Points, in no order, along strands that fork, close into loops and pass close to each other.
In the rows, 128 means zero.
Points whose rows are less than 115 apart are linked; no others are. Some points are linked to none.
J465: [173 123 146 138 128 112 159  80 118 137 126 137 129 138  68 129 131 112
  79 142 158 131 173 163 143 167  96 117 100 136 172 105]
J587: [158 107 146 186  93 129 111 110 148  96  76 121 120 124 187  72  97 149
 137 106 136 135  77 134 188 170 135 153 169 124 152 195]
J701: [ 89 127 117  76 127 147 140 108 125 101 178 100 180 122 129 134 179 181
  79 103 138 109 119 102  87 104  97  99 113  77 106  98]
J450: [133 105 147 147 127  86 151 140 104 120 123 110  92 135 116 126  78  67
 167 173 163 114 141 142 166 168 190 125 124 140 156 187]
J206: [108  95  98  80 149 136 157 121 122 147 170 110  95  74  94 169 157 146
 131  84 154 140 165 155 122 109  87  69  91 103 122 127]
J43: [162  98 159 197 117  97 150 129 137 144  76 130 137 129  86 101  94  95
 162 145 168 121 167 149 166 167 171 168 163 127 104 187]
J601: [130 159  92 151 104 129 111 117  87 186 134 130  95 146 175  85 213 141
  76 128 111 114 132 125 137 107 162 139 147 190 121  76]
J306: [132  66 180 113 136 168  85 180 170  98 121  85 173  98  85 189  71 121
 183 141 120  97 140  99  92 159 132 139 176 133  92 138]
J308: [145 130 141 143 145 138  95 147 145  89 110 110  95 148 141  66 163 112
 120 110 139 172  75 100 145 133 142  91 120 151 155 175]
J133: [122 171 144 120 121 144 130 127 128 135 162  95 160 162 174  84 178 164
  72 121 112  76 123 114  95 119 116 130 120 105 138 105]
J876: [167 157 130 148 146 150 140 127 138 159 116 143 127  99 122 140 161 118
 102  90  63 156 135 130 146 135  84 126 132 140 135 119]
J64: [ 85 132  82  79 154 147 128 112 114 154 171  79 123 120 121  94 147 202
 112  53 190 177 157 110 117 113 135 114  86 156 107 140]
J128: [161 122 124 123 178 139 159 119 144 147 132  84 112 122  91 114 194 110
 105 117 135 189 118 103 163 111  97  76 116 156 134 115]
J725: [170 111 149 140 182 142 157 128 155 143 103  97 115 122 105 122 155 107
 117 132 124 160 102 107 154 135 110  82 129 159 122 138]
J335: [ 87 120 152  94 108 129 106 180 124  98 127  92 159 126 135 205  54  98
 203 129  90  66 132 106 108  98 152 166 154 129 113 151]
J130: [107 172 107 104 182 138 110  84 129 145 158 129 149 164 147 119 166 144
 112 133 105 162  88  84 151  94 109 127 119 138 128  84]
J857: [140 134 166 173 114 136 108 161 172 111  80 150 159  97 134 114  70 127
 161 112 139 101 120 127 136 124 145 174 164 116 119 184]
J474: [141  39 120  66 135 151 123 111 153 118 174 110 152 127 108 220  94 123
 173 179  97 107 143 128 117 143 108 114 178  92  84  69]
J82: [120 175  99 147 105 109 131 115  91 176 179  97 115 167 187  86 209 147
  75 126 124  99 155 111 139  72 150 139 132 173 125 105]
J879: [118 157 124 122  82 106 107 170 115  89 151 170  91 107  96  92 145  94
 110 117 122 136 137 149 111 134 140 109 109 132 205 128]
J723: [155 175 139 141 155 134 140  87 143 149 100 139 142 166 199 127  96 147
 102 116 113  96 110 136 191 137 125 157 141 108 148 126]
J151: [124 102 131  75 188 150 134 106 157 131 154 138 145 119 135 207  56 174
 163 117 125  90 159 150 126 134 123 118 125  90 119 136]
J999: [118 118  89  53 176 161  57 106 136 146 191 108 125 114 128 107 126 196
 147  98 120 179 145 122  82 163 100 142  92 141 119  94]
J179: [157 158 134 173 138 128 177 109 146 170  78 165 143 137 142 145 109 123
 114 104 118 111 162 154 176 122 125 166 168 109 112 148]
J416: [129 123 160 189  84 139 117 135 164  82 122  98 162  70 134 122 102  68
 185 116 126  86 119 129 183  88 119 144 173  91 170 203]
J148: [127 127 162 129 166 150 155 128 159 128 102 132 143 125 134 138 107 148
 117 151 120 109  93 122 102 129 117  99 128 111 113 125]
J991: [138  82 160 131 118 146 154 183 156 113 109 126 119  82  72 152 121 124
 130 122 122 134 138 136  72 148 105  82 137 133 120 131]
J672: [147 156  97  95 168 129 142 122 123 168 138 111  94 129 148 127 128 148
 123  52 114 158 163 144 154 133 118 132  94 162 155 146]
J936: [125 147 150 147 107 154  68 131 154  79 118 140 115 136 196  80 107 124
 145 120 132 117  69 122 167 155 145 135 131 108 189 171]
J469: [ 98 123 136 139 105 121 155 176 100 150  98 119 121 117  93 167  58  89
 170 150 125 101 177 144  76 142 174 151 154 137  96 173]
J377: [ 94 159  80  87 150 122 149 108 107 139 188  69 135 133 130 105 171 155
 102  72 156 167 149  93 146  82 130 119  93 144 128 131]
J683: [ 83 163  69 132  87  88 152  74  68 147 173 116 155 139 100 115 184 132
  72 137 167 162 156 126 130 101 126 134  80 122  93  89]
J36: [ 99 105 128  62 156 150 134 102 143  96 176 121 167 137 134 166 149 178
 110 127 135  98 108 120 102 109  98  93 115  75 122  83]
J538: [ 89 151  97  90 169 135 107  77 122 131 171 146 139 148 139 140 160 152
 133 164  97 164  83  88 118  87  87 129 101 109  97  70]
J185: [178 131 131 149 114 101  95 131  95 108 121 129  88 151  91  58 176 112
  92 129 145 172 126 136 146 172 136 128 117 173 181 117]
J344: [113 126  92  98  98 123 191  97  89 156 130 155 115 116 132 178 126 151
 131 110 130 114 161 176  96  94  88 106  80  90 119 116]
J765: [126 149  78  99 125  98 153 105  93 149 185  92 123 154 105  97 167 140
  77  95 180 134 193 152 134 134 125 117  73 135 168 112]
J401: [143 154 145 181 144 142  91 114 170 135  77 190 176 143 153 128  76 142
 141 149 115  99 107 117 157 140 139 188 180 104 103 130]
J81: [ 99 145 151 145 132 151  90 159 142 103 134 120 163 115 155 190  84  54
 196 172  81  70 115  93 155  98 147 157 171 104 143 145]
J878: [118 123 154 157 122 106 154 162 117 134 115 102 108 112 147 124  69  68
 178 152 149  91 132 130 176 137 196 138 148 120 146 205]
J980: [162 135 161 166  80 110 145 130 133 120  86 160 121 125 106  82  86 118
  98 143 159 124 151 178 126 170 138 146 146 131 152 138]
J655: [142 153 143 154  84 129 118 163 147  90 120 155 114  78 128 126 120  60
 146 111 109 109 132 156 169 101 138 126 156 111 188 167]
J533: [ 98 119 140 112  96 122 144 189 105 133 103  72 152 111  93 169  54  84
 176 115 143  70 178 155  77 126 175 163 164 130  97 173]
J358: [166 116 160 145 198 142 149  94 168 141 104 103 152 144 148 150 100 122
 134 150 129 111 106 111 189 141 134 119 142 119 117 149]
J209: [147 161 137 138 164 157  70 103 154 117 120 145 135 173 166  88 140 127
 117 154 115 158  66  98 143 155 124 126 138 146 146 106]
J163: [165 164 117 129 116  95 150 110  96 173 133  98  84 180 200  93 165 134
  80 111 137  96 158 152 175 118 138 148 134 147 163 111]
J376: [170  85  90 108 133 147 125 128 190 108 140 143 178 141 123 170  92  99
 161 178  92 138 133 149 107 152 103 133 184  77 104  83]
J680: [156 153 128 155 106 136  94 168 131 117  98 166  85 107 139  89 139  95
 117  96 109 147 118 143 147 155 146 127 140 156 176 160]
J684: [127 140 135 146 155 153  46 146 178  87 133 174 127 132 156 139  87  83
 171 154 101 149 101 105 152 153 143 133 137 127 159 157]
J810: [182 159 119 121 162 143 136 122 134 163 130 103 115 119 147 130 143 122
 111  62  79 145 162 143 180 136  98 138 120 150 171 144]
J347: [148 103 146 139 153 148 108 133 182 116 115 133 202 129 114 162  56 130
 174 180 121  94 125 123 107 149 136 166 170  97  91 116]
J441: [ 95 149  98 128  87 132 125 125  69 163 109 183 108 103 150 128 179 163
 107 119  90 139 102 143  87  95 102 122 109 120  90  77]
J51: [ 76 129 117 109 172 126 149  92 107 157 140 141 117 130 145 163 152 156
 141 158 104 139  84  93 118  75  97 105  88 112  77  98]
J542: [146 151 150 162 132 155  67 123 159 103 104 150 135 149 183  83 101 137
 131 145 119 127  72 115 153 172 137 151 142 123 156 142]
J935: [103 119 132 158 113  99 152 148 100 155 109 174  96 123  85 164  76  92
 156 174 127 127 170 144  93 148 163 135 128 157 112 151]
J613: [180 107 161 175 110 154 130  99 163 105  84  89 142 121 159  63 111 148
 116 110 140 125  84 135 174 176 118 132 152 109 151 175]
J963: [112 117 161 159 139 134  82 186 163 128  97 131 176 116  90 161  75 122
 212 116 105  94 142 103 103 114 144 195 169 123  90 164]
J320: [125 170 128 147 125 157  85 141 120 151 134 124 116 135 154  89 198 140
  94 113  83 152  96  92 111 132 109 122 127 166 135  96]
J32: [138  81 157 143 138 131 169 154 135 146 117 114 107  91  50 148 111  98
 129 162 129 139 169 140  94 173 132  88 127 144 116 133]
J858: [ 99 136 152 129 122 111 157 173 137  99 115 137 101 129 148 113  92 107
 150 141 157  97 102 145 115 112 169  90 121 115 156 176]
J236: [150 104 147  85 104 166 132 119 153  95 133 136 193 140 135 173 103 171
 120 122 102  91 116 141  92 136  94 123 148  89 140  67]
J619: [115 122  88 113 157 110 171 103 115 148 166  87 114 113  70 128 196 115
 113 114 146 195 141 112 164  86  99  91  94 148 122  98]
J360: [113 143  95  83 137 135 151 125 121 140 186  85 127 113 112 107 163 161
  78  67 182 120 184 155 113 125 121  81  94 110 153 132]
J892: [111 101 120 114 120 123  73 170 164  89 133 158 160 146 123 184  40 107
 212 175  90 109 120 118  96 126 151 177 163 122 106 129]
J246: [ 90  87 150  84  99 143  99 170 114 111 109  87 158 126  99 205  52 120
 208 110  91  84 139  98  85 116 146 176 160 147  74 149]
J127: [155 171 121 125 182 155  91  78 148 131 152 116 148 178 165 103 153 117
 118 146 104 164  90  99 167 129 115 133 131 143 150  84]
J959: [103  51 144  54 118 142 134 103 126 101 155 124 158 145 115 191 129 179
 140 150 127 102 101 105  90 107  99  90 122  81  85  72]
J98: [128 128 141 189  79 130  90 125 162  93  95 145 136  98 182  77  77 132
 160  94 142 107 102 131 194 138 141 181 180 105 164 204]
J910: [117 157 129 129 123 160  73 131 125 135 141 153 137 126 160 120 179 151
 112 129  65 142  92 108  81 140  89 137 122 135 129  76]
J395: [137 108 159 142 105 107 137 174 145 102 130 120 122  80  61 128  75  67
 168 139 139 110 179 157 124 145 158 137 132 129 158 177]
J419: [169 157 126 131 137 136 131 118 115 143 141  60 126 164 154  63 208 128
  84 103 125 137 125 111 156 109 118 124 130 152 160 116]
J774: [161  94 161 158 158 131 174 155 145 154  92 102 117 104  93 138 109  90
 135 156 130 127 145 127 130 170 154 104 144 145  99 163]
J307: [104 120 114 153 121  99 147 126  94 160 120 174  80 108  76 141 140 115
 129 166 118 173 132 128 100 130 120  99  90 162 100 105]
J515: [ 76 102 126 113 127  98 153 189 128 115 147 130  82 110  86 127 139 114
 140 149 147 143 117 115  77 121 143  79  92 135 124 149]
J230: [127 145 124 138  82 105 107 165 104 120 136 180  97 109  81  95 146 121
  94 124 121 153 141 152  93 167 124 122 105 152 172 107]
J30: [164 136 153 153  94 134 183 129 141 142  86 146 151 113 104 119  98 126
  91 123 134 103 162 190 102 146 112 137 149 108 144 119]
J265: [110  90 156  97 183 167 105 127 174  99 155 101 131 120  97 144 163 142
 118 155 138 144  98  80  93 135  87  78 125 111 108 100]
J844: [ 99  82 128  69 124 140 148 107 113 127 155 117 125  88 118 180 178 165
 139 104 118 136 114 110 116  93  60 101  87  82  88  88]
J888: [124 105 160 167 114 145  79 147 172  76 141  82 197  81 132 138  81  77
 210 123 140  75 127 111 161  96 122 171 164  91 157 201]
J681: [165 164 108 158 127 106 173  93 114 175  96 170  99 149 159 148 124 118
  95 102 118 126 165 171 183 124 124 154 148 135 131 128]
J248: [125 119 152 173 125  85 132 105 103 143  92 186  95 165  92 163  77 107
 135 190 160 115 162 136 124 172 165 138 116 177 131 149]
J218: [ 86  95 147  82 118 135 101 167 149  78 133 153 135 145 129 169  97 155
 169 151 105 122  78  95  67 128 118 115 118 120 117 110]
J994: [134 109 139 121 163 134 197 115 142 151 130  99 123 129 100 137 141 129
  96 145 174 108 134 145 125 126 129  61 117 113 128 124]
J793: [133 157 120 162 139 149  82 138 145 140  74 204 100 116 159 133 109 129
 131 110  99 129  98 115 158 137 168 150 163 166 125 141]
J168: [100 133  76  76 119 131 153 109  88 163 148 136 105 105 150 146 125 177
 137  71 136 141 152 164  95 104  92 117  63 101 119 140]
J733: [188 124 136 137 127  78 134  66  75 110 110 105 110 191 143  93 173 122
  81 141 182 146 146 158 171 149 121 155 128 151 174  85]
J749: [142 153  72 126 131  91 141 102  63 157 159 105 111 160 118 121 189 113
 111 104 147 190 167 134 176  90 135 142 111 177 153  71]
J973: [135 113 163 152 133 136  86 153 184  94 106 144 182 119 140 130  45 125
 182 153 140 100 106 115 120 143 141 171 157 111 123 164]
J887: [117 159 112 133 126 106 150 126 100 122 124 127 131 173 141  52 175 143
  63 135 174 142  97 109 118 113 162 110 130 145 120 130]
J214: [167 150  90 111 149  95 157 108  97 157 140 104  96 159 136 124 158 121
 109  83 148 161 169 157 175 118 121 137 103 170 173 115]
J270: [154 154 107 141 125 126 125 126 100 126 154  58 149 156 125  60 220 119
  67 111 137 175 131  76 143  93 130 129 142 174 134 112]
J915: [133 150 139 116 169 153 120 105 153 128 128 150 158 139 141 141 121 147
 124 154  94 126  90 121 118 133  95 122 125 108 129  92]
J268: [120 110 155 127 138 140 198 134 134 143 105 120 136 129 120 148 113 143
 109 158 152  94 124 151  82 125 132  78 127 106 112 123]
J769: [127 109 141 101 192 153 168 118 159 153 144 108 123 102 127 190  91 150
 135 102 145  93 165 153 140 119 120  78 130 102 127 153]
J238: [ 96 164  77 132  77 117 138 102  59 180 153 146 118 112 147 114 202 144
  96 122 104 134 135 144 108  94 109 129  93 121  98  76]
J653: [124 106 122 108 123 137 205 107 120 158 121 142 127 102 121 201 106 138
 140 119 125 100 171 179  96 100 103 101 116  96 111 131]
J586: [115 164  99 128 100 120 144 121  91 167 162 111 131 121 128 100 204 142
  80 107 103 138 141 131 112 110  97 118 106 130 127  93]
J266: [ 73 156 125 114 140 130 114 145 128  96 129 152 136 153 141  88 160 163
  91 137 138 134  70  87  82 112 134  99 110 122 105 123]
J966: [105 142 146 139 158 142  79 168 158 100 132 151 120 120 156 176  81  82
 196 154  93 106 103  95 153 126 158 135 140 121 142 166]
J598: [108 122 154 186 134 134 121 166 146 157  70 131 168 123  88 150  88 130
 190 112 122  86 152 127  99  99 154 190 169 123  65 160]
J620: [ 82 134  66  78  89 114 134 110  75 135 183  91 133  75 122 127 181 151
 116  73 166 154 167 133 123  82 100 131  53  76  76 119]
J553: [141 103 158 166 100 111 139 166 148 111 117  96 148  80  84 109  70  78
 182 122 162  92 169 161 140 130 168 155 155 113 139 203]
J704: [145 129 164 147  92 132 132 171 163  78 125 112 143  72 119 129  99  67
 165 118 124  96 122 149 146  97 132 118 153  97 183 181]
J628: [108 153  93 147 110  89 141  88  75 146 152 140 138 164  92 107 184 132
  69 148 165 169 143 127 138 121 123 122  90 157 123  75]
J60: [107  68 133  74  88 132  85 162 150  79 139 154 139 155 119 191  58 124
 205 160  79 119 101 106  84 131 134 143 139 131 110 108]
J956: [113 116 129 102 132 142 158 126 126 132 135 129 131  96 111 157 169 154
 110 107  97 144 112 122  98 112  71  97 106 102 109  95]
J566: [137  96 145 122 182 152 135 110 175 134 135 119 180 125 116 195  71 129
 165 176 104  88 150 125 126 144 125 147 163  85  94 105]
J641: [ 94 134 146 108 101 129 138 191 150  72 127 146 119 122 137 118 107 133
 134 112 142 102  94 137  82 106 144  94 118 109 162 152]
J83: [185  83 154 192 126  89 176  89 130 142  75 129 132 150 118 119 106 100
 129 164 168 123 156 160 184 168 155 153 157 128 108 160]
J862: [170 126 116 158 147  84 138 101  95 149 102 159  93 154 103 131 160 103
 103 158 143 178 128 143 165 141 135 119 128 190 132  93]
J828: [149 112 162 167 181 140 123 114 163 145  92 125 157 144 146 132  73 126
 157 178 127 111  92  95 163 162 150 149 154 116  98 160]
J249: [126 127 124 124 147 148  59 153 183  80 134 173 140 147 138 131 100  94
 164 166  98 169  95 120  95 164 114 134 137 119 138 104]
J551: [146 107 163 178 110  73 117  91 108 116  77 177  93 167 121 137  72 108
 144 171 185 116 159 149 169 173 178 168 135 160 142 158]
J455: [152 133 144 155  69  98 117 118 106 116  89 156  83 151 158  56 115 124
  92 141 165 121 128 173 151 180 160 146 144 143 163 133]
J866: [121  38 129  41 118 148 128  98 133 113 180 129 141 130 114 216 106 155
 173 156 110  98 128 126 121 124  96  99 138  82  94  72]
J890: [ 81  94 120  78 168 146 109  98 154 102 191  90 151 113 101 160 182 151
 118 148 140 159 103  63 110  99  80  99 120  94  80  93]
J28: [120 107 130  91 186 147 146  99 151 137 146 133 154 124 132 209  86 147
 158 156  90  97 136 127 124 121 105 121 121  93 101 109]
J342: [140 148 140 124  95 159  75 148 146  99 132 149 169 170 175 107 116 159
 115 151  90  99  96 133  71 167 110 157 145 106 153  74]
J314: [133 105 157 133 126 120 140 200 148 110 135 107  98  75  78 142 103  58
 170 134 114 123 156 127 126 148 147 104 133 132 155 180]
J779: [161  87 160 153 138  68 117 104  98  84 103 140  85 166 101 113 126 107
 131 164 185 149 121 144 163 172 161 122 105 168 169 147]
J516: [158 121 117 126 142 114 182  80 132 161 138 146 127 133  82 171 109 112
 100 128 162 121 205 177 144 150 109 108 101 122 161 128]
J15: [138 101 153 134 140  78 129 135 109  99 140 129  83 147  83 113 118  86
 143 173 172 134 131 128 155 169 171 102  92 154 169 162]
J802: [179 128 168 149 137 175 125 125 168 114  97  98 155 113 141  88 122 144
  95 121 133 115 100 136 135 161 102 113 145  97 153 140]
J91: [114 120 148 108  76 133 146 182 131  87 100 157 144 125 127 125 104 161
 121  95 134 105 101 157  54 114 127 113 128 121 144 123]
J992: [148  45 123  88 113 147 116 138 165 109 137 123 174 146  99 194  71 117
 183 186  95 118 128 126  94 153 123 137 183 107  80  81]
J986: [145 137 155 190 148 133 162 135 157 166  72 155 154 121 105 150  99 126
 149 125 113 103 148 129 134 120 139 165 173 116  79 156]
J260: [157 183 134 124 147 131 125  97 124 165 126 113 112 179 221 106 136 156
  94 113 108  93 125 133 185 125 128 157 141 140 158 110]
J545: [ 77 106 112 105  70 106 145 173  99  94 138 156 121 110  95 119 166 147
 113 110 139 152 110 127  55 115 113  97  96 112  98 112]
J152: [ 96 142 147 160 131 120 131 181 120 139 110 110 128 104 126 148  77  70
 193 127 119  79 149 121 157 107 184 168 168 121 121 189]
J914: [146 154 135 154 134 151  82 118 170 112 105 181 171 144 171 116  73 140
 131 167 111 119  92 129 130 164 133 172 164 106 133 105]
J191: [180 100 159 133 189 137 175  83 152 132 109  75 135 144 153 120 127 129
 118 134 160 122 102 132 199 128 132  91 137 119 135 154]
J882: [129 172  97 141 113 140 129 111  91 198 116 155  92 131 175 117 177 150
  78 118  89 111 120 143 132 114 129 132 139 165 127  82]
J788: [127 128  89  54 194 151  82  93 155 138 185 131 124 114 127 140 101 156
 164 107 107 177 141 129 124 146  94 138  97 125 145 110]
J706: [ 83 126  83 117 129 107 166 102 109 146 168  92 128  97  79 117 197 130
 101 125 156 194 126  97 143  77 102 107  92 124  67 102]
J125: [138 132 154 189  81 124 113 144 162 117  73 149 147 100 146  73  76 132
 150  87 161 102 126 147 164 131 144 189 181 112 136 193]
J402: [ 89 117 132 108  98 138  86 159 115 111 116 185  94  95 134 156 150 152
 155 113  75 160  78 100  81 114  92 124 107 135 105 106]
J824: [152  93 108 123 138 153  95 156 195  93 128 152 159 143 125 147  90  85
 165 186 100 163 111 132  87 164 112 133 163  98 111  96]
J254: [118 146 122 129  88  92 120 138 101 104 120 167  79 159 138  57 139 119
  91 136 178 124 112 155 142 150 184 119 121 138 175 140]
J112: [113 108 124 133 120 121  56 176 170  95 131 131 198 146 100 166  55 103
 229 136 113  88 142 115 110 109 147 200 169 127 105 142]
J768: [176 145 140 119 142 153 147 114 136 140 137  67 134 141 147  76 176 135
  75  98 126 110 131 136 154 137 113 112 121 111 175 130]
J540: [ 69 170  88  88 124 122 101 105  89 157 206  90 143 137 178  98 155 192
 128  91 127 131 152  92 111  86 138 166  75 145 100 129]
J176: [139 162 130 164 144 148 116 122 132 162  82 195 117 118 146 154 126 148
 114 121  76 134  98 122 138 127 133 146 150 153 110 118]
J797: [102 127 120  99  98 148  61 133 108 106 139 179 134 131 155 136 168 156
 138 130  63 156  79  98  73 133  86 142 116 124 103  70]
J228: [111 164 131 121 146 136 128 119 128 108 129 115 148 165 156  65 167 156
  67 136 150 136  73  86 110 116 145 107 126 124 117 133]
J695: [ 95 181  89 126 125 137 115 107  93 139 189  70 167 142 166 101 195 144
  84 114 118 161 133  46 150  64 140 153 126 160 108 109]
J758: [ 87 140  92  74 124 139  81  97 106 122 214  89 156 104 149 128 197 155
 131 100  96 158 130  77 122  88  71 161  83  96  98  88]
J400: [ 97  88 157 110 112 145 129 158 112 124  93 125 146 126 110 202  63 144
 191 137  79  97 123 108  67 120 138 156 149 140  56 135]
J199: [187 114 128 120 160 110 179  83 129 129 106  84 115 166 161 102 143 124
  96 111 176 126 128 169 198 132 129 106 131 120 159 137]
J631: [162 147 130 144 118 117 165 112 114 144 121 140 115 142  99  94 154 114
  67 134 140 142 142 161 126 154 116 112 113 135 160 100]
J748: [115 156  59 114 122  95 152 105  76 139 182  80 140 146 106 105 186 124
 107  90 166 195 169 105 169  78 144 140  97 164 134 101]
J18: [137 117 131  98 184 141 173 112 148 143 145  89 115 116 120 152 134 142
 108 104 163 114 147 151 159 120 120  60 119 114 141 142]
J625: [163 146 100 158 143 104 165  92  97 169  86 167  94 152 138 147 147 109
  92 133 125 153 138 156 172 123 132 126 143 170 124 102]
J110: [150 164 136 166  86 153  80 164 150 104 102 159 104  88 162 102 116  90
 138  81 108 116 123 144 172 131 145 149 163 124 185 176]
J644: [115 152  92 141 117 114 121 134 104 125 143  97 122 132  91  73 214 118
  80 117 138 203 113  85 129 101 129 114 126 178 114 111]
J167: [171 142 147 116  94 169  96 132 155 103 130 139 195 144 161 142 102 153
 121 134  77  84 126 148  95 159  90 172 155  97 150  70]
J389: [110 163 124 143 141 141  82 142 154 115  91 195  85 119 185 142 100 119
 141 122 115 102  86 119 174 120 184 137 151 146 152 158]
J808: [140 100 152 197  87  71 126 110 124 116  86 159 111 137 103 103  73  98
 172 143 181 110 170 158 192 162 179 182 166 135 130 182]
J622: [ 91 104 126  88 191 139 158  90 118 161 148 118 115 119 137 199 117 148
 162 161  92 118 120 104 124 101  93 110  95 105  80 112]
J611: [158 121  85  80 133 148 118 107 163 110 160 156 168 138 142 168 102 118
 153 146  69 134 130 161 113 142  91 147 148  74 130  73]
J261: [ 66 117 111 108 155 134 151 111 130 126 162  89 131 107  98 131 192 146
 105 133 145 174  96  61 121  75  98 101 106 117  65 107]
J781: [ 75 157  51 105  84 100 143  91  69 154 194 104 134 117 118 118 168 145
 110  94 171 156 181 145 128  94 118 138  54 107  99 118]
J331: [117 152  93 148  99 119 123 130 115 153  74 221  64 128 145 128 107 128
  95 135 135 116 130 162 132 138 183 141 154 168 131 123]
J804: [136 162 114 146 112 134  85 162 115 138 115 155  80 123 138  82 177 114
 100 105 107 153 101 126 124 140 144 116 133 180 153 123]
J584: [184  97 149 159 155 105 152 136 130 129  84 112  95 135 106 111 131  96
 132 152 146 159 112 130 159 159 151 106 139 168 123 158]
J606: [ 76 137 103 114  78 122 110 182 106  92 150 140 124 103 110  94 190 147
  93  98 117 161 108  99  65 118 113 111 107 124 111 123]
J226: [148  86 171 166 129 147 141 162 154 128  97  71 146  79 101 107  71 107
 167 132 164  95 144 136 130 160 165 130 166 118 113 207]
J670: [134 104 154 129 135 144 124 188 167  92 126 114  88  85  93 118 129  81
 150 122 116 154 121 115 124 144 123  81 117 134 163 182]
J602: [140 137 130 150 111  92  90 126  92 118 130 170  92 138  72  94 160 122
  92 137 143 168 138 127 138 170 134 127  88 179 174  99]
J291: [116 128 102 149 131  88 148 106  94 154 123 160 101 154  88 124 164 115
 101 163 154 177 120 132 125 124 132  98  97 172 111  96]
J856: [114 131 119 131 119  78 135 132 103  96 133 154 105 169 108  61 151 123
  85 146 194 147 107 131 118 140 170  97 105 141 149 141]
J155: [112  74 151 109 117 151 172 126  96 145  91 123 146 120 121 212  81 148
 166 153  89  88 130 117  68 109 114 126 141 117  54 122]
J853: [ 94 105 127 139 108 111 160 160  92 155 110 163  79  94  91 168 111 113
 154 167 103 147 136 136  69 131 131 109 107 146  86 132]
J371: [ 92 149 148 136 119 123 123 181 120 120 118 110 150 105 142 190  78  71
 192 136  94  56 136 116 133  75 165 159 170 114 119 162]
J62: [163  84 186 166 159 170 122 156 181 121  97  87 162  73  91 137  97 124
 152 131 136 105 139 119 129 158 130 119 169 108 105 169]
J295: [122 148 149 140 129 150  73 132 147  66 132 118 102 146 174  78 144 102
 141 106 133 138  66 107 168 130 144  99 115 116 190 182]
J687: [116 144 134 138  99  96 140 145 121 110 116 178  75 133 146 108  98 100
 132 142 158 105 116 159 159 122 186 115 135 137 172 157]
J708: [172 114 127 142 116 104 105 137 121  79 116 113  81 138 115  58 158  97
 119 117 154 173 100 136 161 153 152 104 123 150 178 172]
J232: [161 138 154 116 139 170 145 129 154 120 128  89 149 115 130  96 162 148
  77 107 129 104 122 143 111 141 101  88 130  96 156 119]
J870: [175 103 149 149 138  76 129  82  81  87  97 126 107 184 111  93 158 124
 102 166 198 161 122 145 158 158 137 126 116 159 163 104]
J120: [118 136 115 159 109  92 121 111  98 144  97 217  72 150 112 141  96 114
 117 168 160 125 140 153 132 145 178 128 119 177 139 127]
J276: [146  81 181 128 134 163 115 182 182  91 103 107 142  84  95 156  95 122
 155 121 118 119 119 112  89 145 117 105 154 126 123 151]
J103: [141 161 104 128 100 106 158 105  93 166 167 114 124 145 121 101 175 128
  73 121 133 121 180 159 127 134 106 127  94 128 169  93]
J487: [141 174 152 125 123 154 107 126 148 137 142 122 158 159 189  96 147 158
  93 139  90  78 111 120 104 146 109 144 130 105 159  90]
J546: [101 136 101  65 169 153  86 116 126 147 183  84 129 120 138 101 138 207
 127  64 138 161 146 111  96 135 111 132  81 148 128 119]
J805: [115 170  92 130 115 104 125 127  99 152 208  61 142 150 171  88 192 147
  94 100 133 127 170  72 150  60 157 148 119 177 127 132]
J922: [ 91 145  73  94 124 122 129 104  82 187 145 124 101 128 159 112 136 186
 140  67 150 166 154 146  99 107 115 140  52 145 104 140]
J767: [194 110 141 147 138  93 189  81 125 132  86 118 114 160 136 115 120 110
 102 148 173 128 141 170 182 153 132 124 143 129 141 136]
J957: [143 139 151 132  83 139 161 165 129 118  95 149 140 115 125 111 120 148
  95 112 125 111 127 169  67 139 112 122 139 120 144 109]
J46: [ 90 149  96 131 109 117 116 156 108 120 146 130 109 108  94  79 202 129
  91 113 128 185 106  91  94 117 116 105 111 149 105 116]
J697: [ 84 159  76 116 108 112 117 118  79 188 181  97 112 135 170  84 156 189
 140  74 136 150 168 118 111  90 141 162  72 169  98 136]
J293: [139 134  90  57 161 143  97 103 151 130 179 144 141 129 151 162 102 152
 154 115  76 139 141 147 120 151  92 154 106  95 154  97]
J784: [113 104 127 138 115 136 199 115  95 171  95 130 130 114 112 201  92 123
 154 161 107  99 161 153  69 112 115 114 130 113  67 138]
J177: [112 160 105 149 115 137 138 116  99 172  92 187 100 114 151 137 147 145
  98 121  81 136 103 147 115 112 124 126 131 149 110 101]
J165: [141 122 154 178 163 117 135 138 137 150  66 143 114 149 165 132  86 123
 157 156 136 114  97 104 166 146 178 146 154 148  90 184]
J580: [ 91 159 105  86 117 134 146 120 108 131 186  84 163 137 161 114 183 180
  75  89 130  89 149 115  92  98 109 125 105  95 122 116]
J287: [105 109 141 119 126 137 131 154 127 129 111 159 108  92 111 152 147 146
 134 127  92 157  86 115  80 118  89 105 113 134  97 113]
J569: [169 148 116 127 114  80 152  76  88 142 121 112  99 200 170 101 153 122
  77 132 171 117 179 172 175 142 124 154 124 145 175  94]
J919: [ 84  94  95  68 107 128 125 117  96 122 167  98 120  71 120 158 190 152
 137  79 156 146 134 111 128  66  69 119  63  68  63 110]

How many points has the smallest loop of links through each point below? Write none if it is on no loop.
J30 | 9
J788 | none
J291 | none
J270 | none
J631 | none

A tip is a point with one link. Name the tips that can be reached along the links from each point below, in the order of the rows.
J51 | J879, J401, J915, J545
J91 | J266
J128 | J306, J265, J670
J176 | J360, J516, J695, J389
J163 | J876, J723, J236, J540

Name the points in between on the shortest way along the links from the first point to the second, in order.
J236; J371 | J167 > J342 > J487 > J133 > J580 > J701 > J36 > J959 > J866 > J474 > J992 > J376 > J824 > J249 > J684 > J966 > J81
J168; J788 | J344 > J653 > J784 > J155 > J400 > J246 > J335 > J371 > J81 > J966 > J684 > J249 > J824 > J376 > J611 > J293
J268; J125 | J994 > J18 > J769 > J151 > J28 > J566 > J347 > J973 > J857
J51; J606 | J622 > J28 > J566 > J347 > J973 > J857 > J125 > J98 > J587 > J613 > J802 > J232 > J768 > J419 > J270 > J644 > J46
